Points on a hilly landscape, in no order, each with its height.
From any point a ball rolls to the lowest of the 2 points nearest to it. It stops when none of these is lower. Distance is the straight distance between rows; heights are no part of it.
J279: [-26 -27 -10  -8  17   0  -3   5  18   1  29  12  33   7  18 -20  16  12
  11  10  -6]  height 799
J959: [ 12   3  21   4  -1 -52  12  10 -17  14   8  -8   2 -17  -9  -1  17   7
   0 -15   1]  height 406
J746: [  6  13   5   1 -39  16  -2  13  -1  -5 -33 -12   9 -16   5 -18 -26   7
 -20  26 -14]  height 477
J420: [ -3  15  10   0  23 -19  -9  -9 -15  -6  43   6 -37   4 -18  35  -1   8
  26 -28  30]  height 395
J866: [ -8 -13   1 -13  -2  33  19 -23  -4   6  21 -13  42   9   0 -12 -11  -3
 -24  16 -13]  height 341
J967: [  2 -13 -22 -14   7  15  54 -17 -20  16 -25  15  27  18  16 -37   4   4
 -11 -10 -22]  height 606
J23: [  9  27  37  -8 -20   9   2  -8 -42  -3  -9  15  -7  -6 -20 -12  -1   5
  16 -17  -9]  height 304
J523: [ -7   2   8   0  -2  -6  13   2 -26  11  -1 -13  32  -7   5 -14   2   7
   0 -12  -6]  height 350
J742: [ -2   2  20 -37  36  -6 -15  26 -11  14  -2   4 -17   7  -7  -3  26  53
  21   3 -14]  height 334
J544: [-25  -1  -6   1  16 -19  -3  11  35 -23  12   5 -11 -11  19  12  15   2
  14   9   6]  height 688
J431: [-16  12  -6  18  16  32  -1 -28 -21  -3  36  -8  24  12  -1  10 -20 -15
   2 -32  21]  height 761
J489: [-37 -23 -31   0  20  -3  22  -2  48  -4 -20   9   8  11  34 -11  20 -10
   9   8  -1]  height 641
J653: [-43 -16 -17   4  18 -17  13  -1  42 -16   1   4  -4  -5  29   4  18 -11
  14   5  10]  height 667
J787: [ 27 -10   8  24 -45 -37 -13   3 -16  -3   0   4 -21 -16 -17   0   7 -32
   4  -6  11]  height 743
J926: [  6 -18  -9 -17 -13  38  -3 -11  -5   8   0 -12  42   5   2 -12 -14  10
 -23  34 -25]  height 105
J493: [-42 -14 -16 -13  39  10   3  -2  23  -7  13  12  14  15  23 -12  15   6
  19   4   3]  height 821
J539: [ 19   6  14  30 -32 -37   5 -15 -15  -4  14 -10  -9 -12 -15  15  -2 -26
 -13 -14  15]  height 718
J223: [  7  -1   0 -15  11  -5 -37  19  -3  -6 -16  33 -50   9 -15   2  22  -2
  40  -7  10]  height 259
J846: [-33   1 -23 -13  29  23  -6   4  31 -18  -5  19  -4  12   6   1  -3   4
  12  13  -1]  height 845
J848: [-40  12   4  26 -17  12   7  -4  22 -23  16  10  18 -19  25 -14  -7 -20
   2  -5  11]  height 796
J112: [  8   8  19 -25  11  23  12  -1 -16  15 -37  31 -22  16   0 -16   5  -3
   4  -5 -13]  height 141
J513: [ 30 -11  27   2  -8 -41   4  -3 -34  11 -12 -11  -6  -6 -20  -6  13 -12
  -8 -14  -1]  height 355
J903: [-27  19   9   4 -46  12   0  -7  22 -27 -23  26 -14 -12  -1 -14   7  -3
   8  -2 -13]  height 403
J318: [ 23  -8  -5   2  -2 -19  -1  10  15   7  -5   9 -36   5  -8  16   5  -3
  -7  17  -1]  height 617
J619: [ 32  -6 -11  32 -16  -9 -19  -5   8  -1  -8 -45  14 -13  -7  17 -20  -9
 -41  20  13]  height 492
J110: [-19   0   5 -27  45 -19  -2  20   3   7   0   4 -15   5   7   7  26  39
  28  -5  -7]  height 389
J579: [-12 -15  -1 -18  22  23  48 -33 -18  13  28  -4  50  22  10 -15   6  -5
 -12 -14 -13]  height 524
J989: [-31  30  20   3 -33  20   0  12 -11 -19 -15   2  23 -27   7 -23  -6   4
  -1   5 -14]  height 146
J939: [ -2   5   0 -12  27 -11 -18   8   5  -7   4  26 -45  12 -15  15   8  21
  34  -1   3]  height 298
J811: [ -1  18  16  -5 -39  16  -7  -5  -6 -16 -28  41 -17  -8 -11 -18   8  -5
  19  -8 -15]  height 343
J461: [ 40 -24   0 -18 -19 -28  -6  26 -13   9 -38  15 -21  -4 -11 -15  32 -19
   5   8 -23]  height 133
J740: [ 30 -17 -20  -9   8  17   1  -9 -11  20 -22 -21  16   8  -4  -9 -11  16
 -24  19  -5]  height 61
J26: [-26 -18 -14   6 -17   5  13  -2  18  -3   5   5  50  -7  28 -29  11  -7
  -8  17 -15]  height 740
J376: [ -2   9  -1  -7  32 -24 -21   3   2  -7  32  12 -46   4 -20  33  10  21
  35  -9  22]  height 344
J547: [ 25 -15 -10  -3   4   3 -10 -20 -20  11  -3 -33  32   4  -3  -5   0  11
 -28   9  -2]  height 124
J699: [ 30   6   9   5 -16  -8 -20  -2 -14  -2   3  10 -35   6 -28  20  -3  -9
  10  -9  13]  height 540
J548: [-15 -10 -16   9  33   6   9 -22  -8   3  40 -13  20  15   2  14 -11  -9
   6 -30  25]  height 736
J171: [ 11   8 -18  -4   2  45   6  -8  13   4 -33   5 -21  20  -3   5 -41  -3
 -17  22  -2]  height 440
J874: [ -8 -19 -24  -6  26 -20  21  11  35   6 -17   4  -4   8  26  -2  12   8
   2   5  -9]  height 605
J483: [  6 -27 -31   7  18 -34  15  18  50   8 -11  -3 -18   2  25  14   4  -3
 -12  11  -4]  height 570
J842: [-15 -14  -5  17 -30  10  15 -13  13  -5  19   4  50  -8  16 -18  -6 -22
 -15  15  -6]  height 701
J593: [-22  -8  -1   6  28  -9 -13   5  -3   8  46 -15  17  -1   6  15  -1   1
  18 -19  25]  height 713
J371: [ -8   9  13   4   0 -22  -2  15 -13   5  12 -15  15 -12  -2   1   8  13
   1 -10   2]  height 407
J354: [ 41  -1  -1  21 -19 -13 -17  -2  15   4 -14 -30 -16   2 -15  24 -17  -4
 -30  25   9]  height 571
J86: [  5   9  17  30 -36 -34  -5   1  -7 -13  26 -26   2 -30  -9  17  -2 -11
  -6  -6  15]  height 689
J492: [  7 -28 -23  -4  29 -44   0  20  33  23  11 -11  -6  -3  13  18  11   9
 -15   7   7]  height 525
J368: [-39  32  30  -2 -21  17 -10  14  -4 -20   4  10  10 -27   8 -16   4  12
  14 -13 -17]  height 245
J167: [ 39  -6   3   5 -12   1 -10   4  10   8 -16  -5 -29   9 -19  22 -11 -16
 -11  21   0]  height 584
J837: [-11  16  17  -4   9 -22 -20   4 -19 -12  49  -4 -15 -11 -14  27   5  20
  36 -25  17]  height 439
J159: [-20  17  25   9  -3  -9 -28   9   3 -13  46  -9   0 -20  -1  23  -1   8
  22  -8  18]  height 384
J501: [-19  12  17  -6 -21  10  -1   2 -23  -4  -5  -9  51 -16   5 -28  -3  11
   4  -1 -11]  height 269
J804: [ 16  -6 -24  -8   9  35  55 -36 -23  15 -27  16  10  31  10 -24 -16 -10
 -14 -11  -8]  height 639
J497: [ 13  -7  -2   6   9 -27   8  -1   8   8  16   8 -33   7 -10  24   3  -5
   5 -10  13]  height 646
J645: [-28 -26 -13  -2   1   1   1  10  34  -4   0   7  36   0  29 -22  21   9
   5  21 -13]  height 773
J778: [  8  28  20  25 -29 -14 -26  -1  -8 -17  29 -14 -11 -15 -24  30  -6  -6
   5  -9  21]  height 650
J767: [ 17  17  31  -3 -31   2 -11   3 -34  -6 -16   1  -7  -5 -25 -11 -10   7
   1   7 -10]  height 364
J739: [ 10  -6 -11 -13 -23  51  -8 -15 -14   2 -25 -12  30  -2  -5 -22 -29  13
 -24  25 -17]  height 324
J706: [ 15  29  17  23  -6   2 -27 -17 -10 -16  28 -28 -21   1 -19  36  -9  -1
  -2 -20  24]  height 613
J358: [  1  11  24 -19  10  -4  -9  24  -9  12  -4   1  -7  -2  -9   1  16  37
  10   6 -15]  height 261
J217: [-16 -23   3 -10  16  20  39 -28   6  16  34  -7  47  19  11 -12  -6  -4
 -25  12 -12]  height 453
J708: [  3  -7  -4  -1  31 -34 -10   5  11  17  31 -15 -24   4  -3  37   6   9
   3 -16  24]  height 674
J21: [-29  28  29   0 -12   0 -11  10  -5 -23  27   8   2 -25   4   1   6  10
  21 -13   0]  height 315
J238: [-12  -6  -3  11  29 -36  -3   6   6   9  46 -18  -3  -5   9  31   2   1
   2 -28  30]  height 694
J20: [ 28   1  -7 -15  12  33  16  -6 -17  24 -44   1 -10  24  -9 -14 -18   0
 -18   5  -2]  height 299
J910: [  8  21  32   2 -44   5  -8   8 -15  -8 -30 -11   2 -27 -10  -9 -15   6
 -13  26 -14]  height 441
J98: [-27   5 -19  15  20   4  26 -16   6 -12  30   5  11   2  15   8 -13 -21
   6 -24  24]  height 760
J745: [ 32 -15 -15 -20  -9  -3  -8  24  -4   4 -45  25 -35   7  -4 -10  27 -22
  12   5 -13]  height 185
J930: [ 10  15   8   4 -12   8 -13  -1   1 -15  -3  29 -37   5 -16   6  -6  -1
  12   4   0]  height 502
J524: [ -4 -31 -17 -21  46 -42  -8  33  23  30  19 -10  -3   2   5  14  21  28
   7  -2   2]  height 481
J352: [ -4  -3 -15  16  11 -19  -7  11  35 -15  19  -8 -21  -8   6  34  -2  -9
   6   5  14]  height 711
J131: [ 31   0 -14  -2  -3  46   5 -23  -4  10 -35  -7  -7  20 -10  -4 -36   2
 -25  11   5]  height 374
J834: [-46  11  -7  17 -10  23   2  -6  41 -28  -3  16   7  -7  22  -8 -15 -18
   3   9   3]  height 814
J733: [-17  30  10   1 -15  15  -3  -2  11 -21  -7  16 -26  -7  -4  -3  -3   7
   9   5 -11]  height 458
J186: [ 18  18  23 -15 -13  23   3  -8 -36   4 -13  29 -26  10 -27  -7   3 -14
  13 -18  -5]  height 239
J164: [  6  12 -16   8   2  27  -6  -3  22  -5 -13  -1 -21   7  -5  15 -29   2
 -10  17  -4]  height 497
J449: [ 26 -18  -7   9  13 -15 -33 -11 -16   7  16 -41  37  -5   1  -1   7   0
 -31  -1   2]  height 274
J854: [ 35  23  25  13  -6   2 -25 -14 -20  -4   8 -16 -24   6 -29  21  -4  -2
  -9 -11  18]  height 577
J35: [-32  15 -24   1   4  41   1  -6  32 -16 -17  14  -6   5  11 -10 -19  -9
   2   8 -10]  height 836
J690: [-46  18  -1  21   5   5  23 -16   9 -20  24  11  17  -9  28  -4  -7 -21
  12 -26  20]  height 778
J779: [  4   5  13 -27  10  14  16   4 -19  20 -39  11  -5  11  -1 -23   5  29
   0   8 -21]  height 14
J410: [ -5  -4 -16  24 -26  31   9 -18   2 -11  19 -10  34   3   7  -4 -21 -25
 -19   7   2]  height 652
J818: [ 25  -9  -2  -6   2   4  16   0 -23  23 -31 -13   7  11   0 -19  -8   4
 -18  10  -2]  height 207
J644: [  1  -3 -30  18 -11  32  -6 -13  15  -1  11 -12  14  10   5   9 -31 -22
 -23  13   8]  height 603
J127: [ -3   6   7 -18  11   4   0  22 -11  14 -21  -3  17   1   5 -17  14  35
   4   5 -21]  height 159
J885: [ -6  -9 -17  -7  -1  18  46 -27 -24   8   7  -1  44  12  15 -22   3 -11
  -8 -17 -21]  height 568
J992: [ 17  -4  -5 -10  -4 -11 -29  39  -5  -3 -35  26 -42   3  -7   1  28  -9
  30 -10  -1]  height 231
J896: [ 12  14   9  -7 -28  13   4   4 -24  -8 -23  35 -24  -2 -16 -20   9 -25
  21 -22  -2]  height 292
J840: [ 35 -31   1 -22   3 -38  11  22   0  25 -33   9 -21   0  -1  -6  31 -20
  -7   9 -19]  height 186
J411: [-12 -10  -6 -13  35 -22   4  23   6  17   8   1  11  -3  11   4  21  26
  10  -9  -3]  height 437
J130: [ 40 -21 -12  20   2 -24 -40  -6   0   1  -2 -51  22 -13  -3   7 -12   0
 -47  13  11]  height 391
J961: [ 24   0  22  -3 -10 -12  22  -3 -25  10 -28   5  -4   3  -7 -12   0 -10
  -5  -4  -5]  height 297
J470: [ -3   3 -20  23  -7  13  -5   7  26  -8   1 -13  -4  -1  11  18 -24 -16
 -13  18   8]  height 553

Two balls start at each pair of points below. Name the first point that both come to, or write -.
J420, J930 -> -
J497, J470 -> J740
J539, J787 -> J699

Where does a ball stop that starts at each point below?
J524 -> J779
J493 -> J740
J593 -> J740
J644 -> J740
